Points, in no order, along strands that fork, close into loops and pass close to each other.
Points whose rows are less than 117 apart are linked; no others are.
<171>: [-13   2   1   0 -14  12  21   4  11   4  23  38 -28  24  27  10 -18 -56
   8  19  24   9  -1  -1  19  17  10 -16 -10 -18   7  -8   5 -14 -26 -21
 -59  -7 -15]
<1210>: [-45 -11  32   4 -19  13  61   9 -13  22   1  -6   1   7  45  18 -45 -61
  34  37  29 -52  -4   9  -8  63 -24 -16 -15  -2  -2   4  15   9 -37   2
 -41   9   3]
<978>: [-24 -26  11  15  -4 -13  25  -1  26   6 -21 -18  -6   9  38 -12  -9 -45
  10  24  19 -52 -18  25 -19  68   9  -9 -26  12   0  28 -30  16 -15  15
 -40   6  37]
<544>: [ 12   4  -9  -7  23  -6   8 -15  -8  -4 -21 -46 -12 -85 -18  19  12  21
  -6 -44   1  25  34   6 -25 -21 -45  19 -17  47  58 -33 -40  17  16  17
   3  20 -15]
<8>: [  4  17  -3 -15  14 -19 -28  -8   5 -24 -11 -21  19 -16 -28   7  15  61
 -39 -57 -29   3  37   5 -11 -29 -21   6   6  -3 -36 -28 -17  -6  26   2
  65 -16   7]
<1085>: [ 14   1  25   1  -7   3  -9  24  13  18  59  26  -1  67 -15  15   5  -6
 -15  -2 -11 -13 -22  -6  21   8  51 -16  16 -27 -33  23  20 -20 -15 -14
   7  -9 -11]
<275>: [ 19 -16  75  21  43 -26 -14  33  -3  53  -4 -24 -18  -4   6   6  30  16
   0  17  23   7 -32  24   4 -33  22  16   4  22   2  33 -21 -22   7  53
 -69  15  12]
<1256>: [-13  12   0   7 -11  21  25  -4   3 -25  14  -1  11  32 -11  -2 -57  -5
 -19 -24 -25 -28   4  -8   3  18  -1  -7  25  -7 -49  -7  12  21 -23 -11
  57 -19  10]
<1160>: [ 30  12  51  21 -23  19   4  36 -24  46  56  28 -17  25  17  31   1 -31
  36  46  26 -16 -25  -3  16  15  16  -5  10 -44 -22   5  44 -13 -12   4
 -41  17 -21]
<796>: [  8  11 -44   8 -11  11 -14 -26  53 -12  10  19 -41  24  11 -27  12 -32
 -19 -17   7  25 -23   6  32  -4  24 -20 -23 -35  -2   1   8 -19   6 -26
 -23  -6  -5]
<356>: [ 88 -19  63  35 -25   6  23  19 -19  65  24  -3 -22  45  13  21   5  15
  -1  20   5  45 -42  31  -3 -34  19  34 -10 -25 -14  -7   1  25  -8  42
 -72  45   2]
<913>: [-21   3 -20  -8   8  -7 -14  24   5 -19   6   4   9 -43   0 -71  10 -26
  23  12  11 -24 -19 -19 -10  -7  27   7  18 -37  16  24  21 -46  24 -20
 -39 -20 -24]
<1216>: [  9   6 -26 -21  11   0  -7 -19   5 -21   5  -9  -6   7 -13  24  -7  83
 -41 -59 -30  40  68  12 -19 -22 -23   8 -11  15 -17 -40 -20  22  17  -3
  67  -6  10]
<99>: [ 62  -3  44  32 -27  26   7  31 -39  64  75  27  -1  30  -6  38  -8 -17
  20  44  19  16 -15  -9  27 -12   6  10  14 -25 -17   4  48   9 -24   5
   1  21 -29]
<12>: [ 22  12  -8  17   3  18  16 -25  38  -1  -9  -7 -26  34  26  17 -50  35
 -32 -38 -19  20  17  25  -7 -20 -27   4  -2  -5 -41 -26 -12  60  30   4
  78  42  27]
<960>: [-40  -6  90  -8  27 -43  -3  14   5  31 -22 -53 -25 -40  17   3  11 -19
  -9 -13  31 -10 -24  16  11 -13  -9  -9   4  14  -5 -17 -15 -40  10   9
 -83 -10 -20]
<1232>: [ -7 -11 -31  32 -11   7  24 -30  10 -76 -50 -48  73  13 -10 -27 -37  -9
  26  34  -5 -51  -4  10  -7  66  17   3   7  -8 -57  21  21  52 -23  18
 104  -1  48]
<700>: [  6  18 -51 -26  17 -15 -51  -6  22 -33 -34  -9  -3 -53 -27 -45  53  28
 -17 -34   4  29   0 -10   7 -33  16  15   8 -11  15   6   3 -63  62  -1
  11  -1  -1]
<1130>: [ -2  -4   0 -28  17 -29 -48  10   8  21   9   1 -17 -49 -28 -14  56   1
   5   0  13  18  11  -4  -3 -27  22  -9  -5   9  64  -2  -8 -52   5  10
 -40 -22 -22]
<1166>: [ 22  -3  74   4  19 -26 -43  10 -66  54  44 -16   9 -24 -30   0  64  37
 -15   9  31  39   0   2  34 -56  37  23  31  28  11  -9  22 -21   7  -4
 -30 -24 -36]
<645>: [-43  -7 -23 -24  -4 -22  37 -15  36 -17 -14  -9  -3  -9  27  -8 -34 -45
 -19 -13   9  19   2   0   7  68 -12  -6 -18  37 -11 -16 -40  12 -28 -43
 -22 -21   4]
<491>: [-42 -11   5  -5 -17   4  50 -29  19   3 -10  -3 -15   6  48  17 -42 -67
 -10  10   7   5   3  29   0  77 -29 -15 -27  43   0 -33 -44  20 -51 -18
 -40  -5   9]
<1021>: [ 16  39  36  24  10  15  25  -9  31  24  15  -6 -35  17  16  22 -31   0
 -14 -32 -29 -11 -30  -9  -7 -12 -22   8  22 -42 -78  -3   7  32  70  -3
  29  50  -6]
<226>: [-20   5 -41 -47  -3 -16 -28 -21  34 -14 -12   9 -30 -60 -32 -23  23 -44
   3 -39  -5  44  12  -5   0  -3  13 -10 -20  -7  60 -28  12 -34  12 -25
 -31 -29 -24]
<832>: [-53 -11   6 -30   5  -4  14   2 -48   9   2   2  23 -60  -9  20 -17  -2
  16   2  -6 -14  31 -33 -17  18 -29  -8   4  19  62 -18  30  -8 -16 -14
 -25 -27 -29]
<740>: [-54 -10   1  -1 -29   1  43   0   9 -10   8   6  15  48  16   7 -47 -74
   4  19   9 -30 -21  12  24  80  19 -26   5  12 -16  15 -32  15 -56 -46
 -20 -18  14]
<96>: [ 24  -1 -15  20  -6  17  -6  -2   6   1  33  33 -15  42   8  20   6  24
 -25   4 -16   8  30   7  -6  -9  13  -8  -1  -2 -10   4  -4   7 -14  15
  30   7   9]
<381>: [ -9  -1 -51  26 -16  20   2 -45  36 -17 -20  26 -31  35  36  11   9 -45
 -13  10  17  24  13  28  16  10  11 -21 -35  10  36   1 -20  31 -22 -12
  -5 -14  16]
<516>: [-25  27  -1  -9  15 -16 -44  -2 -52   6  -2  -9  14 -71 -15 -21  27  32
   2  -3   2   8   4 -21   4 -39   6  27  25 -23  22   5  39 -23  62 -33
  17 -15 -29]
<299>: [-18  -3   0   8  24 -30 -24   5  13 -11 -37 -36  25 -51  -4 -37  25  27
   9  -3  11 -49  14 -16 -10   1 -16  -7   2  50  10  41 -36 -26  31   4
  -9  13   0]
<387>: [-25  -6 -52 -40  -5   4  25   2 -23 -76 -19  -4  81  -7 -63 -54 -24  20
   8  16 -40 -18   7 -33 -12  15 -14 -21  40  -7 -35 -11  35 -10 -30 -22
  63 -40  12]
<234>: [ 23  30  28  48  10  30  51 -27  11  32  16  12 -25  42  41  26 -41 -27
   7  -5 -16  -9 -40  -3  13  -2   1  -6  -4 -36 -65   9  16  38  42  -1
   3  36 -14]
<986>: [-53 -16 -25   1 -35  22  31 -13  15 -39  -8  30  26  34  15 -10 -22 -69
  24  45   4 -24   5   3  25  57  12 -42 -11   2  18  20   5  21 -52 -51
 -19 -43  -2]
<1081>: [ 24  28 -39  59 -21  31   0 -29  -7 -28 -20  29 -17  42  47  17 -19  12
  -4  15  -4  -8  -9  17  15 -11   6 -28 -21 -50 -39  11  35  48   5  -2
  69   2  14]
<239>: [-23  -8   6  17  -2   2  61 -31  24  15  -6 -14  -6  24  60  17 -45 -43
 -14   6  17  -5   8  26  -4  49 -22   5 -20  31   0 -18 -43  47 -21   8
 -22  23  25]
<73>: [  7   9  14 -18  -8   8 -12  12 -30  36  49  23 -12  -9 -12   7  13  10
 -16  -2  -9  24  28 -29   9 -24  16   7   6 -10  12 -17  32 -19   8 -23
 -18 -17 -32]
<480>: [ 17  -3  55  -8   8 -21 -34   9 -16  44  40 -14 -14 -11 -31  11  50  36
 -29 -18   9  50   5   6  10 -57  10  23  16  24   8 -10  -9 -23  15  10
 -17  -5 -23]
<594>: [ 13 -27 -45 -24  -4   6 -37 -11   1 -22 -13  26  13  11 -34  12  28  38
  -9 -21 -13   8  62   5  -6  -5 -18  -5 -20  31  23 -12 -31 -17 -10   6
  57  -7  10]
<964>: [ 11   0 -68  33 -30  28 -15 -31  20 -50 -27  23   9  59  27 -15  13 -18
  -5  27  -3 -12  -3  42  25  12  49 -35 -21 -29  -2  22  12  24  -4  -7
  38 -25  43]
<136>: [-18  -9 -13 -16  23 -26 -43  15 -39  -3 -43 -17  52 -76 -33 -20  44  36
  46  16   4 -32  19 -45  -9 -22 -17  -8  13  34  50  26  -6 -45  32  -9
   9 -35 -19]
<587>: [ 16  24  22  40 -16  45  25 -11   7   4  31  10 -23  67  14  36 -46 -14
 -17   2 -10 -16 -21   1  10  -8  -1  -9  13 -32 -57   0  17  44   7   9
  52  31   7]
<487>: [  6  13  36   6  22 -15 -64  20 -59  36  34  -4   9 -40 -17  -4  49  45
   7   4  11  -1   0 -17  23 -55  18  24  32   5   3  -1  38 -28  38 -17
  19 -31 -25]
<278>: [ 43  -6 -50  10   7  18 -49  20 -36   3 -30   7  29 -20  -3  17  24  84
  19   8  14 -19  55  -1 -22 -17 -32  13 -12 -17  -3 -12  -3 -14  18  40
  81  27  25]
<315>: [ -9  -2 -30 -30   4 -12 -42   0 -59  -1   3  16  40 -57 -44  19  49  44
  26 -17 -17  17  32 -42 -12 -33 -23   2  12  -1  57 -20  33 -20  25 -11
  40 -31 -23]
<53>: [-12   0 -22 -10   8 -20 -29  32 -25 -42 -42  -5  61 -19 -47 -43  32  51
  23   0  -6 -56  15 -18  -9  -4 -11 -11  23  12 -19  22   1 -38  -2   6
  56 -39  22]
<445>: [-64 -16  33 -27  16 -15  33   8 -56  33   6 -25  18 -26   1  14 -44 -23
  17   0  -6  -7  26 -31 -18  37 -39  -3  -2  46  38 -17   3  -4 -42 -14
 -40 -39 -33]
<1036>: [ 58   7  27  29  -1  -2  -3 -15  41  46  10  17 -55  64  19  10  21 -54
  10  -1  20  43 -57  16  27  12  25  -3 -19 -45 -53  -6  25  -3  40  10
 -80  19  -7]
<302>: [ 47 -25  23 -19   3 -20 -36   0  -1  30  34  -5 -34 -19 -47  17  52  10
 -26 -19   9  93  14  15  11 -36  22  35  -7  12  40 -14 -18 -21 -17  16
 -32 -11  -9]
<850>: [-29  -8 -51 -46  -9  -4  -9  22 -48 -69 -41   2  77 -37 -67 -45  18  48
  34   2 -23 -20  20 -57  -9   0 -34  -6  33  -5 -10   0  16 -38  -4 -20
  51 -39  13]
<694>: [ -3   0 -68  37 -22  26   6 -29 -11 -76 -40  12  47  40   3 -33   9 -14
  19  40 -18 -52 -10  31  -2  14  46 -28  -2 -18 -38  34  21  22 -13   9
  55 -27  40]
<1264>: [-12 -35   3 -15  19  -7  13  -9   5  14   6 -16  -4 -11 -20  27  -4  34
 -16 -15 -12  28  24  12 -27 -18 -16  21 -27  59  32   2 -76  17 -16  14
   3  23   0]
<703>: [-33  -7  57  -9   3 -17  26  17  29  24  -4  -9 -19  48  37  15 -20 -52
   1  17  10 -25 -34  42 -13  52   1 -12 -20  22 -19  15 -49  -1 -38  17
 -74   5  24]
<1071>: [ 54  33 -16  42 -28  27 -22 -26  17 -19  10  35 -19  41  24  -3 -13  20
 -21 -11 -15  22  -5   5  21 -27  10  -2   3 -67 -69 -14  52  17  19 -11
  60  14  11]
<752>: [-32  -4 -17  -4 -20   5  29   0  -6 -21  -4  25  17 -25  16 -35 -30 -45
  29  25   1 -30   2 -21  -2  32  -7 -14  20 -27  22   3  37   5 -13 -41
 -27 -20 -29]
<950>: [ -3  28 -59 -37   6  -9 -55  10 -23 -33 -13  -3  22 -78 -26 -46  33  27
  13  -7 -12  28 -11 -23  -4 -38  -1  16  23 -28  21  -1  42 -39  67 -23
  10 -15 -27]
<107>: [ -5 -17 -19  -6  16 -25 -59  16 -18  17 -51 -10  13 -79  -7 -16  62  21
  55   9  47 -15   2 -30  -3 -32 -13  -3  11   8  75   9   1 -61  31   3
 -38 -29 -19]
<1020>: [-41  -8 -19 -22  -3 -17  23   0 -20 -48 -14 -23  56 -65 -25 -34 -28   9
  20  -2 -25 -30  21 -52 -22  27 -30   8  19  22  12  16  26   3   8 -36
  22 -17  -8]
<631>: [-30   2 -18  -9  -8  -2   1  33 -26 -10  -1  20  33 -42   2 -49  -7 -20
  51  28  13 -36 -14 -40 -12  -6   3   3  27 -38  47  -1  57 -29  14 -27
 -31 -23 -25]
<168>: [-25 -28  66 -33  20 -18  28  17  -6  27 -12 -32   6 -15 -12  23  -2   4
 -21   1   5  25  15  23 -23  -8 -14  -2 -10  67  36  -5 -69   2 -54  18
 -68   1  12]
<122>: [ 11 -26  61 -10   1  -2  50   6  19  41 -14 -10 -28  55  58  37 -23 -39
   8   5  -6  35 -49  55 -13   3  -4  13 -30  -9  -6 -32 -42  27 -35  37
 -85  41  31]
<590>: [ 13   8 -66 -13  -3   6 -46   3 -50 -10 -13  26  36 -67 -18  -6  41  45
  47   6  -3  -2  19 -47 -17 -27 -18  10   9 -24  56 -11  29 -31  33  -3
  46  -1 -17]
<206>: [-25 -26  15  23   1  -7  17  15  -7   0 -23  -3   2 -17  16  -2  -6 -17
  21  35  24 -70   4   7 -37  45   4  12 -14  39  20  33 -16  11 -22  19
 -23   4  19]
<227>: [-28   4 -43 -21  -6   6  42 -10 -15 -55 -12  -5  57 -32 -30 -49 -48   6
  18  19 -45 -10  -2 -38  -8  23 -39 -13  50   3   0   3  56  20  -7 -39
  37 -29 -14]
<248>: [-30   6 -13 -11  10  -3 -32   1 -59   3  -8  -4  53 -57 -27   3  27  37
  26 -10 -24 -32  29 -50  -7 -15 -29  -7  27  30  38  11  21 -26   7 -17
  31 -31 -17]
<547>: [ 97  -8  31  43  -8  -8  -6   1   2  51  13 -11 -39  24  11  21  44  -1
 -13   1  21  75 -37  19  -5 -32  11  34 -29 -18  16 -23  12  26   8  37
 -64  45   3]
<439>: [ 34  20  -3  26  -7   1 -30 -28  68   8  23  27 -51  52   0 -15  20 -39
 -16 -21  12  56 -38  -3  41  -4  39   2 -21 -43 -37  -6  17  -3  43 -13
 -36   8  -2]
<40>: [  8   8  33  24  13  10  -3  33 -18  23  30  -3  -4  12   1  16 -28   6
  -3  20  -2 -45 -11 -14  -6  -6   7   3  20  -9 -13  32  16   1  -4  18
  23  17  -4]
<896>: [ 18   0  33 -15 -34  -7 -19  19  17  31  67  24 -25  65 -27  12   7 -14
 -10   0   7  39 -14  -8  39  10  41 -10   5  -7 -24  16   8 -20 -10 -16
 -37 -10 -15]
<310>: [-67 -12  21 -19 -11  -5  57   5 -11  14   7 -22   0 -24  28  25 -43 -36
  -3   5   3  -8  21  -2 -17  67 -43  -9 -11  44  18 -25 -18  23 -48 -10
 -54 -12  -2]
<366>: [ 22   6 -16 -13  24  -6  -1 -14  21  11  -3 -17 -30 -38  -3  19  14  12
 -27 -33  -4  32  19  12 -18 -25 -14  22 -20  33  47 -22 -35  14   3  30
 -16  30 -11]
<104>: [-36 -18  71 -30  14 -12  57  10   0  42   0 -38 -19 -11  24  25 -25 -16
 -36 -26  -6  36  -8  27  -2 -14 -29  19   1  29  12 -38 -59  18 -36  11
 -69   7   0]
<10>: [  3 -18 -58 -22   8  17 -10 -36  -9 -27 -20  -8  18 -29 -21  13   4  33
  -3 -19  -6   7  64 -11 -19   3 -58   9 -26  43  39 -16 -19   9   6  24
  50  20  -7]
<36>: [ 20 -14 -24 -11  25  -9 -53  17 -15  18 -12  -5  -2 -29 -32   0  62  33
  10   4  18   8  31 -12 -14 -39  -7  11  -5  30  58   5 -16 -37  13  31
   6  13  -6]
<348>: [ 57  26 -10   7 -12  15 -32  -2  16   5  26  11 -19  12   0   8  11  38
 -36 -17  -9  37  10 -18  15 -40   5  20   8 -31 -44 -19  39   0  30   0
  38   9   3]
<1209>: [-16 -23 102 -31  16 -10  69  22   1  35 -20 -39 -25  27  49  35 -33 -16
  -8 -27   0  39 -37  47 -19 -12 -29  12 -12   3  -8 -26 -66  19 -43  18
 -76  33  25]
<836>: [-37 -19  36  11 -16  26  81 -14  -7  33  -4  -8  -9  64  59  39 -55 -52
   9  23  21  -6  -5  42   3  52 -11 -11 -20  18  -7 -21 -36  60 -62  11
 -33  25  30]
<1143>: [ -5  15 -50 -21  19 -19 -46  20  14 -65 -30  -6  29 -29 -21 -70  42  38
  -4 -13  -2 -17 -11  -9  -1 -35  14   3  22 -19 -14  22   8 -65  39   3
  15 -17  14]
<681>: [ -6  20 -34 -33   8 -26 -42  17 -38 -43 -33  -7  41 -37 -41  -8  14  86
 -13 -50 -11  -9  48  -3 -10 -23 -33  -2  -6 -37 -41 -21  12 -19  16   0
  71 -15   2]
<162>: [ -9  36 -47  45 -25  41  42 -37 -11 -59 -17   1  11   4  22 -24 -61 -16
   0  18 -12 -10 -12  -1   9  19 -21 -12   9 -19 -36  15  47  53   4 -14
  76  14   4]
<1133>: [  3   8 -36  10 -20  14  -8 -21  25 -26  -2  23  -8  15  17  -8  -5 -14
 -13  -6  -1  12   5   5  19  11  10 -15 -10  -5  12   6  11   4  -4 -10
  19  11   2]
<676>: [ 31  -1  50  18   1  -4  -8  30  17  28  37  13  -8  84 -13  12   0 -17
  -8   8   1 -31 -72   2  31  10  50  -7  21 -42 -71  43  12  -6   8  13
   9   5   3]
<848>: [-42  18   6 -27  -3   7  14  14 -38  16  30  21  -2 -50 -17   0 -17 -11
   1 -15 -26  10  26 -27  -2  -7 -16   9  17   1  32  -8  37  -9   6 -36
 -16 -15 -34]
<1025>: [-32   3  23  -1 -14  16  39  14   6   2  30   8  10  48   7  19 -44 -44
  -4   3  -5 -53 -18  -5  14  36  13 -13  10  10 -13  30 -19  23 -37 -22
   2  -9  -1]
<1355>: [ 20  14  40  35   7   1   0  44  -7  25  38   3  -4  46  -7  -5 -18 -14
  15  16   9 -79 -75  -2   7  19  55   5  17 -37 -49  66  33  -9  14  22
 -18  -2   9]
<154>: [-21  -5  73 -19   2 -17  17  17  38  41   4  -3 -45  36  27  16   0 -42
  -6  -8  20  -1 -29  20   5  25   5 -12 -15  -6 -10   1 -38 -26  -6   7
 -92   7  12]
<1226>: [ 49  16 -45  13 -17   7 -53 -11  14  -2  19  25 -19 -17  -8  -5  21  31
 -14 -23  -7  46  21  -8  14 -35  11  13   0 -22  16 -24  28  -2  36   3
  29  13 -12]
<324>: [  8 -38 -29 -12  -4   7  -8  -3  14 -14  -9   7  18  33 -27  24  35  43
 -11   5  -3 -12  28  23 -11  12  11  -2 -17  49   8   6 -71   4 -23  32
  45   2  30]
<1159>: [ 44 -16 -34   6  18  11 -54   8 -39   8 -17 -12  16 -26 -19  26  49  71
  18  13  16  -2  32  -9 -18 -42 -30  17 -15  15  27  -5 -32 -29  19  39
  52  21  13]
<565>: [  1 -16 -40 -12  13 -17 -63  10  23   3 -30   9 -24 -67 -25 -27  56 -17
  32  11  42   8   4 -13  -7 -10  15  -7 -15  -3  73   9  -2 -60  18   7
 -44  -8 -12]
<70>: [ 61 -14  21  15 -10 -10  -8 -14  39  43  13  10 -54  26  19  13  24 -18
 -17   6  20  35 -30  18  18  -6  29  16 -14 -17  -2  -9  11  -1  28  24
 -68  30 -10]
<662>: [-13   9 -30 -50   7 -28   0  12 -54 -63 -47 -15  70 -37 -58 -30   3  61
   3 -27 -26 -14  37 -16 -18   3 -42  -8  22 -28 -44 -22  22 -15  12 -23
  73 -45   1]
<1320>: [-13  10   4 -13   3   9  -1  -1  15 -16  16  -3  14  26 -19  -6 -19  33
 -33 -42 -39 -14   9  -2  -6 -15   5   2  -1   8 -55 -12  -7  18   5  -5
  67  -9  24]
<855>: [ -6   0  96  -4  21 -28   3  32  12  51   6 -19 -32  11  21   3  13 -16
  -4   7  19 -18 -44  16   3 -12  14   2   6  -2 -12  10 -20 -30   4  25
 -93  12  -5]
<649>: [-21  30   8   3 -18  30  51 -15  20   2   2  24 -30  31  36  16 -49 -63
  16   8  10  -9 -14   0  21  39 -18 -23 -15 -16 -31  -7   1   6  -8 -30
 -30   2 -13]
<988>: [ -4 -13 -50  26 -13  18  14  -2 -11 -67 -39  -9  54  23 -11 -46 -11   0
  24  43  -1 -72  -3  18 -15  47  20  -8   9 -25 -41  27  15  17 -35  12
  86  -8  38]
<737>: [-57   6  68 -10  26 -32  27   7  -3  26  -6 -47  -8 -41   3   2   9 -14
 -15 -13   5 -23  -7  -2  -5 -17 -22   2   8  48   8   4 -23 -18   4  -6
 -50  -7 -28]
<980>: [ 31  -7  -2 -16   2  -5   9 -16  58  13  11  15 -64  22   1  34   8 -19
 -39 -35  -4  77  -6  31  11 -21   4  13 -18  10  32 -41 -43  21  -1   0
 -27   2  -1]
<949>: [-26  -3 -17 -32   8 -13   6 -21  51 -18  -6   5 -42  -1   7   8  -8 -34
 -34 -27 -11  31  20   5   6  22 -12 -12 -13  30  30 -17 -45  -1 -22 -29
 -29 -10   3]
<599>: [ 63 -11  60  21 -16   6   7  31 -28  62  57  16  -6  45  -1  37  15  15
  -5  25   9  24 -16  13   5 -31  15  23  14  -9 -15  -3   3  13 -22  14
 -10  30 -10]
<386>: [-35   8 -26  -2 -18  23  18 -11  11 -62   4  27  34  51   2 -34 -36 -50
   9  31 -11  -8 -19   1  26  28  23 -30  10  -7 -20  25  17   7 -42 -47
  29 -40   3]
<57>: [ 37   1 -11  -1  -8   2 -19 -18  51   6  34  26 -40  47  -3  37  15   7
 -33 -34 -16  72   8  15  26 -34  20   8 -10   3   8 -33  -8  14   4  -7
   5  -2  -7]
<843>: [ -4  20 -14  -3  14 -10 -48  26  -5  -9 -16  -3  13 -29 -10 -61  29  16
  14   4  14 -20 -24 -25   3 -32  30  10  29 -22   1  43  24 -51  36  -3
  -7  -3  -5]
<926>: [ 43  10 -59   8   3  28 -52  13 -39  -4 -20  20  24 -46   9  -5  19  51
  40  11  -1  -4  24 -20 -16 -10  -8  12  18 -33  12  -5  35   2  26  18
  78  16   0]
<684>: [-22 -10  -8  -1  20 -12 -40  18  -8 -32 -33 -19  33 -24 -22 -30  23  26
  10   4  10 -73 -14 -17  -9  -4   7  -7  14  38  -9  50 -34 -42   4  13
  26 -15  12]
<912>: [ 37  33 -62   4  -4  22 -27 -20  18  -3  11  19  -9 -32  -5 -27  24 -10
  -1  -8  17  45  -9 -26   8 -26  20  11   7 -35  21 -28  60 -12  48 -16
 -10   8 -36]
<1124>: [-33  -2 -19  -4  14 -34  14 -12  12 -38 -34 -34  51 -63 -21 -27  -4  23
   9  -4 -13 -29  26 -34 -19  35 -26   8   3  48   7  32 -23 -15  25 -19
  10  -4   5]
<460>: [ -3   6 -19 -35   1  -4 -45  10 -29  -4  16  22   4 -24 -41   2  31  26
 -15 -14 -22  29  31 -30   1 -32   9  -1  19 -13  32 -26  15 -24   4 -17
  19 -40 -29]
<1250>: [ 13 -13   7 -15 -27   0 -30  19  15  28  32  39 -33  25  -1   2  25 -41
   6  22  30  30   8   3  29   0  31 -12  -9 -23  10   2  18 -37 -18 -24
 -56 -11 -17]
<137>: [-30  -4  43  15  23 -14  35  20 -18  25   4 -19  15  -9   2   7 -24  -3
   6  29   1 -66  -9  -6 -30   6  -6   2  21  30   0  33  -1  12 -16  13
   3  23 -10]
<815>: [  6  10 -72 -17   5  -2 -25 -18  14 -44 -37 -27  14 -67 -22  -5  22  29
  -5 -32 -14  12  35 -14 -24  -2 -39  11 -16  32  19 -11 -25   6  30  13
  42  19  -1]
<954>: [ 36 -18  40 -16   9 -20 -19  -1  41  41  17   2 -58   5 -19  20  23 -12
 -20 -26   1  68 -11  29   7 -36   2  17 -11   8  20 -26 -40  -6 -11  19
 -53  13   3]
<453>: [ 13 -10 -66  50 -19  17 -23 -55  19 -28 -38  38 -23  36  41  -3  24 -37
   3  23  18   1   0  32   3  19  32 -25 -44 -17  33  23   9  27   5   4
  -5  -8  21]
<1087>: [-32  -5 -59 -29 -14  17  28 -17  10 -89 -21  14  53  22 -25 -57 -29 -17
   9  24 -32  -5  -5 -13  12  25  -1 -25  28   4 -38  -1  16  17 -37 -23
  51 -49  18]
<725>: [ -3 -42  11 -23   6   2  22  -1  13  15  13   1  15  40 -21  26  16  30
 -16   2  -9  17  24  28 -27   0   7   9 -21  62  16  -1 -88  22 -44  25
   6   9  26]
<506>: [ 46  -8  33  34 -17  -1 -23  42 -21  43  39  26  -5  49  14   8  10 -11
  37  49  23 -44 -38   3   9  19  48   4  20 -39 -21  51  47 -10 -10  13
 -28  17  -1]
<928>: [ -7  38 -40  44 -34  41  32 -48 -13 -54 -16  16  11  44  17  10 -59 -15
  12  24  -3  -8 -13   9  24  -9   2 -41   6 -33 -49   7  39  70 -22 -16
  93 -14  18]
<1352>: [-43 -15  70 -17  25 -33  41  -3 -24  27  -8 -59  16 -34  -6   9 -23  11
   1   0  10  -8  13   5 -12  -5 -27   8   2  70  28  -5 -37   0 -32  12
 -47  -2  -1]
<1061>: [-48  21  28   6  -9  27  49   8   4  -3  -9  -2 -17 -20  64   4 -44 -60
  30   3  14 -21   0   2  -7  54 -33 -21 -17 -22 -22 -25  16  -3   0 -15
 -66  15 -21]
<736>: [ 26   6 -15   7  -6  27   7 -30  18  -4  22  -3 -34  21  17  34 -26  44
 -39 -37 -31  44  39   9 -13 -29 -23  14  -7   0  -8 -47  -2  43  10  22
  63  28   4]
<537>: [-12  11 -45 -27   2  -7 -10 -21  31 -22  12   8 -51 -28  -7  -2  -1 -44
 -21 -42  -5  53  16   4  25  14  -2 -13 -21  15  49 -47  -9 -10  -3 -37
 -28 -15 -21]
<309>: [-14  25   1  18 -19  32  36   3   2  -6  29  22   7  54   0  13 -54 -24
   6  12 -13 -32 -23  -4  24  12  19 -22  18 -29 -41  20  14  19 -23 -19
  56   0  -5]
<746>: [ -9   5 -52  43  -8  23  40 -27  16 -52 -31 -27  32  13   7 -20 -61   0
   2  16 -14 -41   8  14  -5  54  -9 -11 -12   0 -42  16  12  70  -1  -7
 101  28  35]
<1203>: [ 36   2  40  40  23  -3  -1  22  -2  36  16   0 -19   8  20  15  -3  32
  -9  24   4 -31 -27   6 -19 -13  14  26   0 -10  -9  25   2  16  19  50
  -5  47  15]
<1017>: [ 39 -18  50  27  38 -34   2   9  -7  37  -7 -18 -15  18  25   5  10  26
  -1  18   6  -8 -37  23 -23 -27  18  21 -30  11  13  27 -20   9  -4  60
 -49  42  23]
<972>: [ 40 -25  56   9  16 -13  32  -3  15  43 -26 -20 -48  23  41  15   3 -13
 -10  -9   1   9 -39  40 -22 -12   8  30 -28  -7  18  -5 -33  29  -1  51
 -65  55  30]
<420>: [ 16  23  31  11  13   4  32 -16  28  17  12 -25 -28  30  33  18 -43  31
 -27 -32 -26  -8 -14   4 -13 -11 -24  25   4  -5 -39  -1  -9  56  53  12
  30  52   6]

How many points has the smallest loop of links through each point below? Write - if it is on no loop.
<1087>: 13
<8>: 11
<1130>: 11
<1017>: 10

A tip is a point with one link. Name the tips that can be reached along the links from each point below, in the order of the rows.
<1250>: <1210>, <96>, <912>
<107>: <226>, <836>
<980>: <752>, <57>
<594>: <544>, <815>
